Points on a hilly landscape, in no order, each with its height.
From any point a ball rolls to the lowest of the 4 points nearest to it. It stops when none of these is lower. Distance is the straight distance between rows; heights are no part of it.
z_951 h=78: [  1.3  13.4 -22.1 -18.4  19.6  -5.4  -4.8   5.8  -4.5 -24.0 -19.4  -1.6
  10.0   9.9 -12.7 -14.5  -5.1 -11.2  15.1  35.6  -0.3 -13.9 -14.3  -2.1]
z_570 h=414: [  2.1  -3.9 -26.3 -18.9   0.6   9.6   4.3  18.2  19.8 -30.8  -4.7  10.2
  35.1  18.5 -28.7 -20.2 -29.2 -13.0  -1.3   5.0 -41.7   6.6 -23.3  25.0]
z_294 h=199: [ 22.7  -5.5  19.2   9.5 -14.0  11.5 -16.5   0.9   9.3  -1.5  -4.9 -16.5
  -1.3  -5.4  -9.4   7.1  -6.6  -3.3   5.5  15.1   7.6   9.1  -0.8 -22.0]
z_416 h=213: [ 28.6  -0.1  19.0  27.4 -17.0  18.9 -10.4  -2.4  -3.4  21.8   9.2 -10.7
 -39.2 -12.0  -6.8  21.2  -7.2   8.1   1.6 -16.0  10.9  20.7  13.1 -25.4]
z_279 h=233: [ -4.7  -2.3  15.3  10.8  -2.3  -6.3  23.1  -0.3 -16.5  31.4  27.7  -6.4
 -21.1  -8.0  16.3   5.0   9.9   3.2   2.2  -8.7  15.4   5.8  10.4  11.7]
z_978 h=171: [-21.9   9.0 -14.4 -32.4  17.5  -6.1  16.7 -13.4  -4.7   6.1  -7.6  18.5
  26.7 -19.0  22.1 -15.4  16.1  -4.5  -2.2  -6.9  11.9  -1.9  12.5  11.4]
z_485 h=535: [-31.1  20.3  13.3  -3.3  15.2 -16.4  15.9  -6.6 -21.0  28.4  16.1  22.4
 -56.0 -14.2  14.2   5.1   1.0   6.4  -1.8  10.1  36.9 -11.1  34.5 -21.9]
z_58 h=179: [ 22.5   1.5  26.1  28.7 -29.4  21.0 -23.7   0.8  12.8   7.2  -4.0 -28.9
 -36.6  -9.3 -17.2   3.4 -15.7   8.5   7.6  11.4  13.6  18.0   8.9 -48.8]
z_814 h=606: [ 10.4 -12.0   9.3  21.6 -26.4  -4.1  -0.5  -0.2  -5.9   3.6   8.3  -8.4
  -6.3   6.5  -3.5  23.3  12.7   6.0   1.4 -11.5 -11.2  11.0 -12.4   2.4]
z_506 h=237: [-28.4  -1.5   4.9   1.5   1.5 -12.9  22.3  -5.7 -18.6  27.7  25.4  18.2
  -7.5  -5.6  16.0   6.3  12.4   3.0   1.7 -19.5  11.4  -7.8  24.3   0.5]
z_155 h=195: [-12.4 -10.4 -11.9 -19.4   2.2 -11.1  15.6 -16.5 -20.8  -1.5   1.0 -12.2
  -2.8  -5.6   7.9 -18.3  16.0   1.5  -7.2 -10.8  -3.4   8.7  -4.6  11.5]
z_157 h=251: [ 13.9  -7.1 -11.4   6.0 -20.3  32.4  -4.5  14.6  17.8 -20.5 -13.4  -0.7
  28.9  29.7 -17.3  18.6 -26.8  -5.1  -1.1   0.9 -22.9  11.8 -25.0   0.0]
z_983 h=284: [ 29.6 -12.5   4.6  18.3 -18.0  11.8 -12.2  -1.6   3.3 -17.7  -1.7  -8.8
   4.8   4.4 -20.3   4.4  -6.7  -5.7  -2.7  -5.9  -7.8   3.4 -11.8  -7.0]
z_72 h=285: [  1.9   5.0  21.7  43.2  -9.3   1.3   4.4  -1.8  -4.3  13.7  29.2  -4.0
 -32.0  -2.9  20.6  16.8   9.9  17.5  -5.6 -14.4   3.6  15.1  17.6  -6.3]
z_816 h=299: [ 12.0 -10.2 -24.6  -3.5   9.6   0.3  11.1   8.7   4.9 -19.5  -4.0   0.9
   7.0  19.1 -17.8  -0.7  -3.4  -8.3  -4.6  -7.5 -27.1   8.7 -15.8  23.0]
z_36 h=437: [ 27.2 -31.9  24.7  27.4 -18.4   9.8 -21.8 -11.1  -1.8  -0.6   8.2  -8.3
 -15.6  -0.4 -21.8   4.9   1.7  -4.7  -4.9 -10.0 -27.1   6.0  -3.2  -8.6]
z_768 h=415: [  3.5 -17.3 -12.1  17.0  -2.1 -10.5  12.4   5.4   7.8 -18.5   2.6  -1.6
  18.0  13.4  -3.4   4.2   8.2   2.8 -13.4 -10.8 -23.6  -4.5  -7.9   7.9]
z_624 h=83: [ -7.7  -1.5 -23.3 -26.4  12.7  -5.9   6.5   2.5   7.7 -25.1 -21.7  16.3
  25.2  12.7 -17.7 -16.6  -7.7  -9.8  -6.9  15.3 -19.1 -13.4 -13.7   3.7]
z_386 h=208: [-12.3  27.0  10.0  19.1   9.6  -3.1  -8.2  -7.6   2.4  22.4  13.7   6.0
 -53.7 -14.3  20.5   8.4   5.8  19.5  -4.0  18.1  41.9   2.4  15.2 -24.6]
z_209 h=351: [-15.4   2.1 -17.3 -31.1  12.5 -14.4   9.1 -12.0  18.7  17.8   4.1  43.5
  44.9  -5.2  37.9 -12.6  18.9 -10.8  -4.6 -11.5  20.4 -13.6  15.2  22.9]
z_517 h=224: [ -5.9  -1.4  23.2  15.9   6.6  -8.8   6.2  -1.4   0.7  15.8  23.5 -16.8
 -21.9 -17.4   4.3   6.1  13.0  14.0  -1.3  -6.1  14.5  12.7  -1.2   4.3]
z_724 h=518: [ 14.1 -10.1  16.9  18.4 -13.6  15.1 -21.5  -3.0  -4.0  -4.0   1.9 -18.1
  -4.1   9.9 -12.5  15.9 -14.5  -7.8   5.4   9.7   2.9   5.0  -8.4   5.3]
z_921 h=386: [  5.4 -12.2 -28.8 -12.1   6.6  -0.7  11.2  20.5  23.2 -10.7  -0.1  15.7
  38.7  23.4 -21.4   8.1 -19.0  -4.3  -2.2  -7.2 -46.6  -0.3 -18.1  24.8]
z_211 h=123: [ 21.2  -7.0  16.6  18.2 -20.3  23.5 -23.1   6.7   9.0 -15.9 -13.6 -19.5
   9.3   2.8 -11.7   5.4 -18.7 -11.3  -5.6  20.6   2.2   5.3 -11.3 -25.0]
z_718 h=282: [-36.2  11.9   8.4  -2.2   4.7  -8.6  22.9 -11.5 -17.2  31.5  27.6  21.7
 -16.6 -11.3  19.9   7.0  18.6   9.9   1.2  -2.2  19.5 -28.1  28.4  -3.1]
z_45 h=510: [-37.4  24.0   4.5  -0.4  14.6 -24.7  13.1 -12.9 -11.4  27.4  -3.1  19.1
 -53.0 -13.4  14.6  14.1   4.7  11.0   4.5  -2.1  33.5  -5.0  30.5 -24.3]
z_622 h=427: [  7.7  -8.1  -5.9   0.7   6.2  -8.6 -10.1  -3.6  -3.9 -13.6  -2.0 -17.5
  -1.0  -3.6  -1.3   6.7   5.7  -7.5   1.6  10.3   5.2  -1.3   1.2   0.2]
z_764 h=254: [  8.0 -19.2 -10.1   9.9 -11.6  16.6  -3.5  11.3  15.3 -28.0   5.1  -1.5
  29.9  21.1 -22.1  16.7 -10.0 -12.4  -6.4  -9.8 -28.5   8.4 -17.8  20.1]
z_394 h=255: [ 22.2  -9.9  -3.3   8.5 -24.1  26.8  -8.8   2.8  -6.3 -22.3  -8.5  -4.2
  19.6  23.5 -22.0  18.7 -11.0  -2.8 -12.1  17.9  -6.3   6.0 -18.1  -9.0]
z_10 h=346: [  0.6  -6.6 -23.5  -4.5   4.0  -1.1   7.2  13.8   0.4 -24.9  -1.2  10.4
  16.9  20.5 -20.0  -3.6 -17.8   1.8   4.1  -6.7 -33.6   1.4 -11.6  25.9]
z_453 h=238: [ 29.2  10.5  16.5  27.2  -2.0  -3.8 -13.0  -4.9  -5.9   6.4   5.7  -8.0
 -20.1  -4.8   3.8  10.9   0.2  11.5   3.4  10.9   7.2  14.0   1.4  -7.2]
z_63 h=139: [  2.8  -5.9 -29.8 -31.9   7.6 -14.0  18.9   5.1   6.1 -24.1  -6.3  23.0
  23.3   6.5  -5.2 -14.4  -5.8  -1.4  -4.5  -0.1 -24.6 -11.2  -0.6  16.9]
z_632 h=86: [  6.0 -10.8  22.4  22.2 -30.6  23.2 -24.3   7.7  12.1 -15.8  -6.3 -29.0
  11.1  14.2 -28.3   7.5 -11.9  -4.1  -1.5  -0.2  -8.2   7.2 -14.7 -18.6]
z_13 h=214: [-27.4   5.3  -3.7 -14.6  -0.4 -14.8  15.1   5.1 -23.7  17.0  17.7   3.0
  -1.1 -16.5  24.5   6.8  17.7  -0.8   1.5 -20.2   5.1 -12.1  19.5  -3.6]
z_512 h=368: [ 27.9 -20.1  12.2  23.6 -24.4  14.5 -13.7  -1.0  -9.5  -4.2   7.8 -10.0
  -4.9  13.7  -4.3  19.8   3.2  -8.5  -4.4 -12.1 -12.9  -0.2  -6.3  -1.8]
z_855 h=167: [-13.3  23.4 -27.0 -14.3   5.8   6.7  -2.1  29.2  20.1 -26.4 -26.5  -4.7
  43.5  23.9 -22.3   2.4 -31.5 -15.0   4.5  25.7 -14.4   1.5 -26.9  11.0]
z_878 h=177: [ 27.1  -1.7  10.9  12.1  -1.4  12.2 -25.9  11.0  11.3  -8.2  -5.1 -20.6
 -12.9 -16.0   2.8  12.3  -6.7   9.9  10.6   7.2  18.4  17.1  -9.2 -13.1]
z_428 h=335: [-26.0  -8.8  12.6   2.4  -3.3 -28.1  11.3 -20.4  -4.6  31.2  34.4  19.7
 -23.2  -2.9  26.5   0.2  18.2   2.4  -4.2   6.9  22.3 -27.5  36.5 -17.8]
z_852 h=93: [ -9.2   5.3 -13.7 -30.5  10.0 -16.1  -1.6  -9.8 -16.8   6.3 -10.5   9.5
   5.1  -8.6   0.6 -16.3   9.0  -5.7  -3.5  -3.2  13.2 -16.4  -0.2   7.6]
z_395 h=344: [-33.3   3.3  26.3  25.9   3.3 -11.9  26.7   2.4  -4.9  27.1  29.6  15.6
 -37.8   0.3   9.0  13.6  15.7   4.0   5.6  -0.4  23.2   2.2  27.4  -9.0]
z_811 h=169: [ -8.4  14.2 -13.2 -48.0  28.6 -16.0  -3.7  -2.1  -3.9   5.0 -24.4  23.9
  22.1 -14.1  20.1  -8.2  15.9   1.4  -9.8  11.0  24.3  -7.2   4.7  25.8]
z_550 h=151: [-19.4  19.2   6.0 -27.7  14.1  -9.1   8.4  -2.9 -29.8   9.0  -2.6   9.7
  -1.5 -21.5  22.2 -11.3  -3.5  -2.7  -4.4  -2.3  29.7 -11.9  27.7   2.3]
z_339 h=89: [-20.8  11.4 -33.3 -34.2  27.5  10.7  -0.8  18.4   4.7 -29.1 -29.6   5.9
  24.1  13.6 -18.3 -15.0 -12.4  -9.5   5.6  23.9 -18.0  -3.8 -11.4   2.6]
z_941 h=79: [  2.8  21.1 -16.8 -33.5  22.5  -5.0   7.4  -6.4  -9.2   2.0 -20.3  10.5
  10.1  -2.2  16.1 -19.1   9.7  -2.6  -8.9   9.3  13.2  -6.0   5.6  16.4]
z_281 h=173: [ -6.2  12.7 -34.6   3.3  -4.0   9.1  -4.8  23.5  23.9 -31.8 -20.6  -5.5
  52.7  18.7 -25.0   7.2 -33.8 -12.4  10.1   3.6 -29.2  10.8 -31.9   8.0]
z_497 h=270: [  2.1   3.0  17.7  30.9 -11.3 -11.7  -3.1  12.0   3.8  15.6  23.6 -11.7
 -23.6  -6.7  16.9  14.2 -13.7   9.9  -3.7 -16.8  10.0   9.7   8.6 -10.7]
z_616 h=332: [ -1.9  -6.1  10.3  18.3   0.8  -0.7   0.3   6.3   1.0   6.7  14.9 -16.1
 -13.4  -9.3   4.5   5.6  21.7  15.7  -1.1 -16.0  -1.3   4.5  -0.4   2.8]
z_688 h=533: [-15.3   1.0 -32.2 -32.7  24.8 -24.2  13.3 -11.2   7.7   8.9   6.6  39.5
  35.2   0.6  46.0  -2.7   3.2  -2.9  -4.0   9.5  27.2 -16.0  17.1  20.2]
z_894 h=97: [ 10.6  15.1  -3.6 -10.0  15.3   7.0 -11.8  10.4   1.9 -12.3 -10.9 -19.8
  -3.5   8.8  -8.1  -5.3  -0.2  -1.6  11.3  23.9   1.0 -12.1 -15.8   0.4]
z_41 h=77: [-20.4  -3.1 -23.7 -29.8  18.8 -20.4   2.4   1.6   3.7 -22.4 -28.9  26.1
  15.1  -2.6   5.7 -19.7   9.6  -6.2  -9.1   3.3  -8.2 -12.8   4.1  18.1]
z_861 h=257: [  5.3  -4.7  -7.6  14.2 -13.3  31.3 -18.6  18.7  22.4 -18.0 -18.2  -6.8
  42.6  19.5 -14.7   9.4 -30.3 -16.2  -0.6  10.8  -5.4   6.1 -23.1  -1.6]
z_915 h=141: [ -5.3  29.3   5.5   6.7   3.7  -1.4   1.3   0.5 -15.7   1.7  23.2  -8.4
 -45.3 -19.3   2.3  -9.1  -7.5  22.6   0.9  12.9  33.1  11.9   6.6 -17.7]
z_831 h=496: [ 20.7 -12.4   7.4  32.8  -8.5 -14.3   1.9   8.0  -0.8   5.8  11.2 -10.3
  -4.7   0.5   0.0  18.4  20.0   9.2  -3.5 -17.8 -23.7   3.5  -7.6  15.5]
z_972 h=116: [ -2.8  17.5  -3.1 -22.8  22.5 -12.8  -1.8   2.8 -10.0  -8.5  -6.7  -2.6
  -5.7  -8.4   6.0 -28.3   7.1  -0.5   4.8  23.0   0.4  -6.0  -5.5   2.6]
z_158 h=407: [ 15.9 -11.1  20.6  28.6 -12.4   4.6  -4.0   4.4   3.2   5.2  14.2 -14.5
 -21.8  -3.1  -9.5  12.5  -4.4  -6.0  -0.7  -8.3  -4.4   5.0   0.6  -7.7]
z_410 h=74: [-10.0  -3.8 -17.6 -29.0  28.4  -8.2   4.2  -0.2  -3.8 -12.5 -23.0   9.3
  21.7   3.2  -4.5 -16.8   4.4  -5.4 -11.6  -1.0 -11.9 -10.4 -10.2  20.4]
z_621 h=236: [ 10.3  -4.9 -24.1  16.4 -10.2  13.6  -2.6  14.1  28.5 -23.9  -6.3   3.2
  49.8  26.9 -27.8   0.8 -36.5  -5.3   3.7  -8.1 -34.6  13.8 -21.9  22.3]
z_646 h=216: [ -5.2   7.4 -22.9   3.5 -21.7  26.9  -7.8  16.7  25.3 -24.4 -31.2  -6.8
  42.6  22.5 -20.6   5.8 -32.9 -14.1   6.8  -1.6 -10.5   4.0 -26.2   4.2]
z_823 h=258: [ 24.0 -21.4   1.8  18.7 -24.6  20.5  -9.1   6.1   5.7 -16.9  -0.1  -8.8
   8.5  24.3 -23.8  13.4   3.7   0.1  -2.0 -12.4 -21.7   7.4 -19.3  10.9]
z_300 h=229: [ 25.0 -30.7  26.8  30.5 -42.7  26.5  -1.9 -13.0  -0.6   5.5   4.9  -9.7
 -17.4   5.7 -33.7  16.7  -4.1   3.2  -2.5 -19.6 -16.0   2.1  -0.3 -34.9]
z_830 h=144: [-24.1  14.9   8.7 -25.0   9.7 -10.5  24.1  -9.9 -18.4  21.8   0.3  31.5
  10.7 -11.2  34.0  -7.7  18.7  -5.8  -3.4   3.8  17.5 -16.5  20.2   8.8]
z_404 h=374: [ 25.6 -10.9  -1.7  18.6  -4.9   7.8 -14.7   0.9   1.1 -11.5   0.9 -15.4
   9.2   9.7  -9.0  12.2  -2.5  -3.9   1.2  -6.1  -8.6   9.3 -12.0   2.9]
z_269 h=147: [ -3.1  21.3  20.3  20.5   8.9  -0.7   4.0  -5.2  -3.5  19.2  15.7  -4.5
 -52.6 -16.5   9.1  14.7  -7.1  23.7  -0.3  -0.7  40.1  23.4   4.5  -7.2]
z_35 h=161: [  4.1   9.3   8.0   4.0  10.7  -0.4   8.2   2.9 -13.2   8.5   4.7  -8.9
  -1.6   0.7  11.1  -4.4   2.6  -2.1  15.4   8.7   9.2   9.4  -0.7   4.9]
z_580 h=684: [ -3.8  -9.7  10.3   2.6   7.6 -32.2  20.5   6.1   5.2  -1.7  10.1  -5.7
 -12.3   0.9  12.8   6.7  10.8  -2.7  -4.5 -19.7 -13.7  -3.4 -13.9  13.1]
z_889 h=204: [ -1.7   9.1 -19.9   0.1 -14.1  21.3  -3.0  19.1  33.5 -21.7 -14.8  13.7
  31.5  22.6 -30.1   7.0 -29.2 -13.8   3.8   7.6 -32.4  10.5 -17.5  20.8]
z_571 h=342: [-23.5  29.3   5.7  -8.9  18.4 -14.0   0.7  -7.4 -19.4  24.2   6.1  12.6
 -46.9 -12.2  17.3 -10.4 -13.4  18.9   9.7  13.1  37.9  -1.9  14.4 -20.4]
z_954 h=293: [ 27.6 -19.2  40.1  27.6 -19.4  16.4 -18.1  -7.8 -14.1  18.4  19.9 -10.5
 -13.4  -7.8  -1.5  10.7   8.8  -2.5 -12.9 -35.3 -15.9  20.5  13.1  -8.5]
z_704 h=215: [-13.7  -7.8   6.3  -1.5   1.2   1.6  10.3  -1.0  -8.7  10.9  15.8  -1.9
  -8.9  -9.9  15.6   0.1  16.3  12.3   5.2 -10.4   1.5   6.3   1.8   0.2]
z_618 h=172: [ 31.1   3.2  20.1   9.9 -16.4  21.8 -25.4  -6.7  16.1  -9.8 -10.7 -16.5
 -13.6 -11.8  -6.0  -2.2  -8.6   2.0  10.5  11.5   2.9  22.3  -1.1 -28.4]
z_286 h=95: [  0.1  23.3 -11.2 -49.0  31.7 -19.5  -6.4  -5.5  -3.5  -7.3 -43.9  17.8
  27.4 -12.9  20.6 -27.4  13.3   0.9 -14.1  24.2  28.1 -11.7   1.8  26.9]
z_522 h=334: [ 16.3  -2.1 -10.2   3.3  -5.0  13.9  -7.6   7.2  12.7  -9.3  -6.2   1.5
  13.8  16.2  -9.7  12.5  -5.7 -16.7   2.6   8.0 -10.9 -12.8 -10.9   3.4]
z_307 h=154: [ 14.3  -2.9   7.3   8.0 -12.0  11.6 -20.4   9.2  19.5 -17.0 -11.4 -18.2
  17.2  10.4 -10.1  -4.3 -13.5  -6.2   3.6  23.1   6.7  -1.6 -24.4  -0.7]
z_697 h=280: [ 21.4 -10.9  -4.7  19.3  -9.1   2.9  -2.3   3.3  15.9 -19.6  -5.8  -6.1
   9.5  18.5 -10.9  13.6  -7.0  -7.9  -0.4  -0.5 -26.2  -3.1 -16.8   7.6]
z_437 h=398: [ 26.4  -8.4  17.4  20.3 -24.4  11.8 -15.2  -1.5  -1.1  -3.3   7.5 -10.2
  -6.9  -4.0  -6.1   2.7  -4.8  -0.2   5.9   8.3  -0.1   0.1  -0.5 -11.4]
z_859 h=136: [-11.2  -9.9 -10.8  -7.7  14.7 -17.0  27.6  -6.2 -11.4   1.6   4.0   7.7
  10.7 -11.2   7.0  -8.9  15.3   5.5  -8.3  -8.9 -13.4  -1.8  -3.6   4.0]
z_953 h=156: [  9.5   9.5   6.4   0.5   9.7  -6.1  -8.3  10.7  -1.1  -4.8  -2.0 -24.3
 -18.6  -4.9  -6.5 -17.4   8.1  -6.5  17.2  10.4  13.3   6.1  -5.1  -8.6]
z_371 h=134: [  2.1  16.2  10.7   0.2   9.3  -7.2  -1.0   0.1  -7.0  -4.0  11.1  -9.8
 -30.2 -14.3  -1.9  -9.2  -9.1  13.3  14.0   6.5  11.5  12.5   8.4  14.9]
z_81 h=104: [ -8.4  13.6  -2.6 -19.3  20.1  -6.1  14.6   2.1 -21.8   9.2   6.1  -0.5
   2.5 -14.8   0.3 -21.1  10.0   3.8   2.5   3.0   7.2  -4.0   5.3  15.4]
z_553 h=72: [  4.6   1.1 -16.4 -45.1  14.7 -13.3   3.7  -9.9   4.4  -6.8 -23.5  18.5
  28.4 -12.3  20.8 -23.8  12.3  -5.7 -14.0  10.1   8.4 -19.5  11.0  28.8]
z_90 h=135: [-23.7  19.7  10.4 -14.3   8.6 -12.4  10.8  -2.6 -11.9  20.5   7.5   4.3
 -17.7 -20.4  28.1  -2.4  -3.0   7.2   4.0  -1.0  25.6 -10.0  24.1 -10.0]
z_396 h=246: [ -6.0  17.5 -18.1 -42.6  37.1 -29.4  -7.8  -2.6  10.0   6.2 -23.1  29.2
  19.1  -8.6  26.9 -25.7   7.5  -1.6   0.8   7.1  38.4  -9.5  11.5  29.2]
z_207 h=256: [ 16.5 -12.0 -16.6  19.4 -20.4  18.3  -6.1   8.7   9.2 -19.1  -3.1 -10.2
   9.8  27.9 -21.0   7.4  -2.6 -11.2  -9.9  -1.0 -18.2   5.0 -14.3  12.6]
z_698 h=113: [ -3.5  -4.5 -23.4  -9.3   5.0   9.7  -8.6  12.5  19.6 -14.7 -18.2 -13.1
  20.5  15.6 -19.9   2.0 -20.9 -13.6  13.0  17.8   4.4  -1.5 -28.9   3.1]
z_763 h=106: [-19.1  -5.9 -17.9 -27.8  20.8  -6.3   2.5 -11.9   2.4  -2.1 -16.1  19.5
  33.2 -14.5  20.5 -15.9   8.9   1.1 -16.1 -12.7  -3.2  -9.1   7.0   4.1]
z_119 h=306: [-34.3  -3.9   7.5   6.6   3.5  -1.0  16.7 -20.3 -13.1  39.9  32.6  14.0
 -20.8  -4.2  33.2   4.9  10.8  -1.7   7.4  -8.3  14.1 -22.5  29.7 -10.8]
z_596 h=115: [ -7.4  12.2   1.0 -18.0   9.1  -4.9  11.2  -3.8 -19.1  16.0  -3.5 -11.7
  -7.5 -18.8  13.1 -15.8   6.2   8.5  21.4  10.0  22.9  -4.9   6.2  -1.3]
z_526 h=202: [ 15.9 -13.3  15.7  32.2 -23.5  21.2 -18.0  -2.7   3.5  13.1   9.7 -13.0
 -29.3   7.5 -36.6  14.5  -4.3  -1.2   0.6  -5.7  -6.8  24.5  -5.9 -37.4]
z_424 h=131: [-32.1  -6.0 -12.0 -22.1   6.0 -14.0  22.9 -17.6  -6.9  18.5   3.3  20.8
  20.7  -9.1  21.0   2.4   7.3  -3.4  -2.5 -22.0   0.8 -10.7   8.7   5.2]
z_790 h=203: [-15.8   4.1  13.4  -1.8   9.0 -17.4   3.8   7.3 -12.4  10.9   9.1 -13.1
 -10.9 -12.9   9.8  -0.7  11.2  -0.9   2.3  -7.9  -0.7  -6.7   3.7   5.2]
z_907 h=117: [-29.7   8.4   2.3 -19.1   9.7  -9.6  18.2 -10.8 -10.8  19.6   9.0  13.4
  12.0  -3.9   9.9 -16.6  19.5   5.7  -6.5  -5.6  11.9 -13.3  21.3   9.1]
z_956 h=193: [ 23.8  20.6  20.5  24.8 -19.8  19.0 -13.6  -6.5   8.1   3.2   5.2 -16.7
 -41.5  -7.6  -1.5   3.7  -5.3  10.3   3.4  -5.6  15.0  22.6  11.9 -28.4]
z_303 h=73: [ -3.7   8.2 -19.9 -33.8  25.3   0.3  -1.7   3.9  -5.8 -17.2 -22.2   3.1
  15.9  13.5 -12.5 -27.2  -1.3   1.8  -2.4  26.1  -6.3  -6.1  -7.2   8.0]
z_638 h=137: [  2.2  -6.8  25.8  29.3 -29.8  35.4 -22.5   4.6   2.6  -6.4  -7.6 -34.2
 -10.1   2.6 -20.2  14.1 -24.6   7.0   1.6   4.6 -10.8   9.4  -7.7 -41.7]
z_613 h=385: [-31.5  -6.0  13.4   3.9   3.4 -18.1  18.7  -9.2 -10.7  33.4  25.9  23.6
 -42.8 -14.9  20.4  14.7  22.7   4.7   5.4  -6.8  21.0  -9.8  26.7 -18.9]
z_981 h=191: [-23.1  21.7  -0.7 -36.0  24.3  -8.6  -8.6  -8.0 -18.3  16.8 -16.0   6.0
   9.2 -21.5  24.6 -20.6  -0.8  -0.8   0.2  14.1  38.4 -14.0   8.0  12.5]
z_999 h=555: [  1.8   0.6  -2.9   5.5  -1.2  -9.2   8.2  -1.7  -3.7  -5.3   9.7  -8.3
 -13.2   1.2   4.4   5.2   6.8   7.0   0.1  -1.0 -10.4  -1.8 -12.6   4.7]
z_293 h=188: [-24.3   1.6  -2.8  -5.7  10.5  -4.4   6.6 -22.6 -10.9  38.2  22.7  28.8
  12.1 -17.7  35.1  -5.2  24.3  -4.1  -3.9  -1.7  23.6 -27.8  22.8  -6.1]
z_165 h=212: [ -2.5  -5.6 -13.6 -18.1  12.4  -7.3  17.7   4.0  -3.3 -12.1   0.8 -11.5
   0.0   4.0  -0.6  -8.1  17.1   6.0  -2.4 -11.1  -9.9  -9.7  -8.1   0.1]
z_23 h=168: [ 15.3  -5.8  31.4  31.7 -46.2  24.9 -19.3 -10.2  -2.7  -4.8  -6.2 -28.5
 -23.3   1.5 -28.6   4.6 -19.6  -4.2   9.9   4.0  11.4  17.2   0.7 -54.1]
z_387 h=423: [ -8.6  -3.6 -23.2 -33.0  27.8 -28.0   7.7 -10.7  23.7  12.1  -6.8  35.2
  54.5  -5.6  29.9 -26.0  18.0   2.5  -5.0 -10.2  -0.9 -13.8  25.2  30.3]
z_118 h=68: [  2.2   7.5 -17.5 -45.7  23.9 -11.1  -4.1  -8.5  -7.0  -6.1 -23.9  10.1
  20.1  -9.9  10.1 -29.4   8.9  -1.3  -8.0  14.1  -2.8 -20.1   3.3  20.7]
z_494 h=245: [-10.9  -3.9  14.7  21.8 -11.2  -1.4   1.6   9.7  -4.1   8.3  27.3  -6.7
 -17.4  -6.9   6.4  14.2  -0.3   7.1   4.6 -19.6   2.3  14.7   7.2   2.5]
z_206 h=373: [ 24.7  -2.3  25.8  43.8  -5.9   2.8   4.3  -4.7  -1.0  16.9  27.3  -4.6
 -21.8  -8.4   9.2   6.2  10.1   3.7  -1.4 -23.0 -19.3  15.5  -2.7   5.1]
z_957 h=259: [ -2.0  -2.1 -16.2 -13.2   9.0  -8.0  11.8  -2.9   0.2 -11.1 -11.3  -1.4
  -4.6  14.9 -14.8  -9.6  -3.7  -8.7  -2.6   1.7 -11.9  -8.6 -16.8  20.1]
z_527 h=182: [ 17.1 -17.9  21.9  31.8 -31.2  21.0 -17.7  -8.3  -2.0   7.7   4.3 -23.7
 -32.3  -4.7 -14.5  -0.3  -7.8   7.1   0.0   5.9  -2.5  11.1   3.1 -39.4]
z_628 h=303: [-30.5  10.8  12.4  11.1  -2.0 -15.3   4.3  -0.5  -6.5  22.9  19.0  12.9
 -40.3 -13.6  16.5   9.7  15.4  14.5   4.8  -7.2  25.8   2.4  18.5 -18.2]
z_848 h=124: [ -6.4  19.0  13.3 -10.8  16.5  -3.8   3.7 -10.7 -13.5   9.1   1.9  -8.3
 -25.0 -12.7  15.1 -14.4   7.7  18.5  12.8  12.2  21.2  -9.5  16.2  -6.1]
z_249 h=90: [ -4.2  -3.3 -16.4 -29.7   7.3  -3.2   3.2  -4.0  15.2 -21.4 -18.9   6.4
  23.1  12.6 -12.1 -10.9   0.0  -1.5  -4.8  10.7 -16.5 -17.2 -20.4   0.1]
z_262 h=194: [ 18.9 -15.1  21.9  32.6 -20.1  33.5 -18.3  -3.1   0.1  -6.4 -15.4 -16.8
  -4.4  12.2 -21.7   7.9 -13.2  -8.2  -1.6  -1.4 -15.7   5.7   2.7 -38.1]
z_677 h=234: [ 24.5  -8.2  29.4  29.6 -27.0  -1.2 -14.4  -1.3   1.7  18.3  15.4 -14.1
 -41.4   2.4   1.1   1.9  -1.3   9.2   3.6 -24.1  -3.0  23.8  10.6 -21.2]
z_737 h=145: [ 11.3  -0.9   6.1  10.9 -21.3  19.0 -18.3   3.5  16.5  -9.0 -10.0 -25.2
  -1.0  -8.3  -3.9  15.2 -23.2   1.7  12.4  17.5   8.4  13.5  -4.5 -19.9]
z_882 h=71: [  1.3  10.7 -18.1 -43.7  21.4  -2.7  -1.7  -3.3   0.0 -10.9 -37.3  15.9
  24.3   2.3  -1.5 -10.2  -0.3  -7.8  -7.1  17.9 -10.0  -4.4   6.2  12.4]
z_82 h=206: [ -3.1  14.9 -25.3   2.5  -2.8  22.4  -7.0  14.6  27.9 -10.4 -11.2  -6.3
  31.6  23.1 -28.9  10.1 -20.6 -13.3   3.2   7.6 -25.6   4.2 -23.3  15.0]
z_193 h=411: [ 25.0 -21.3  10.7  30.4 -20.0   3.3  -4.8  -2.0  -1.6  -0.3  26.1 -12.4
 -13.0   6.4  -6.4  14.0   9.0   0.3  -6.0 -26.0 -11.8  23.8  -4.6   5.0]
z_327 h=269: [ -4.9 -19.4 -10.6  -7.9   2.3 -17.6  17.7  -4.2  -9.2  -5.4   0.5  -0.3
  11.6  -0.1  -2.6  -0.3  15.8  -2.3   9.4 -25.2 -19.1  -4.5  -7.1  12.7]
z_278 h=416: [ 26.3 -30.7  14.1  25.3 -34.2  22.7  -7.0  -4.6  -2.0 -15.8  -0.5  -4.4
  -2.0  11.8 -20.4  25.3   4.8 -13.8  -8.0 -25.4 -26.9  -9.5  -6.6  -7.5]
z_218 h=170: [ -8.9 -14.9 -17.9  -4.0  17.2 -19.3  10.2  -3.1  -5.7   6.1   8.7   4.2
   1.1 -12.2  15.3  -3.7  20.9   6.1 -12.2 -15.3 -17.1  -8.0   2.4  12.8]
z_812 h=260: [ -9.9 -11.3 -15.5 -22.6  14.8 -25.7  13.4   0.3   5.5  -6.7  -8.6  43.4
  29.8   7.0  -7.1 -15.1   5.3   3.7  -7.5  -4.4 -33.9 -16.7  -1.9  25.1]

Two balls start at each pair of points below. Name the first point that both come to, or write none.
z_386 / z_953 | z_118
z_269 / z_90 | z_596
z_570 / z_921 | z_281

For each start below, name the point where the ball stops.
z_522 | z_698
z_622 | z_118
z_293 | z_118
z_278 | z_698
z_954 | z_632
z_404 | z_698
z_816 | z_118
z_424 | z_118
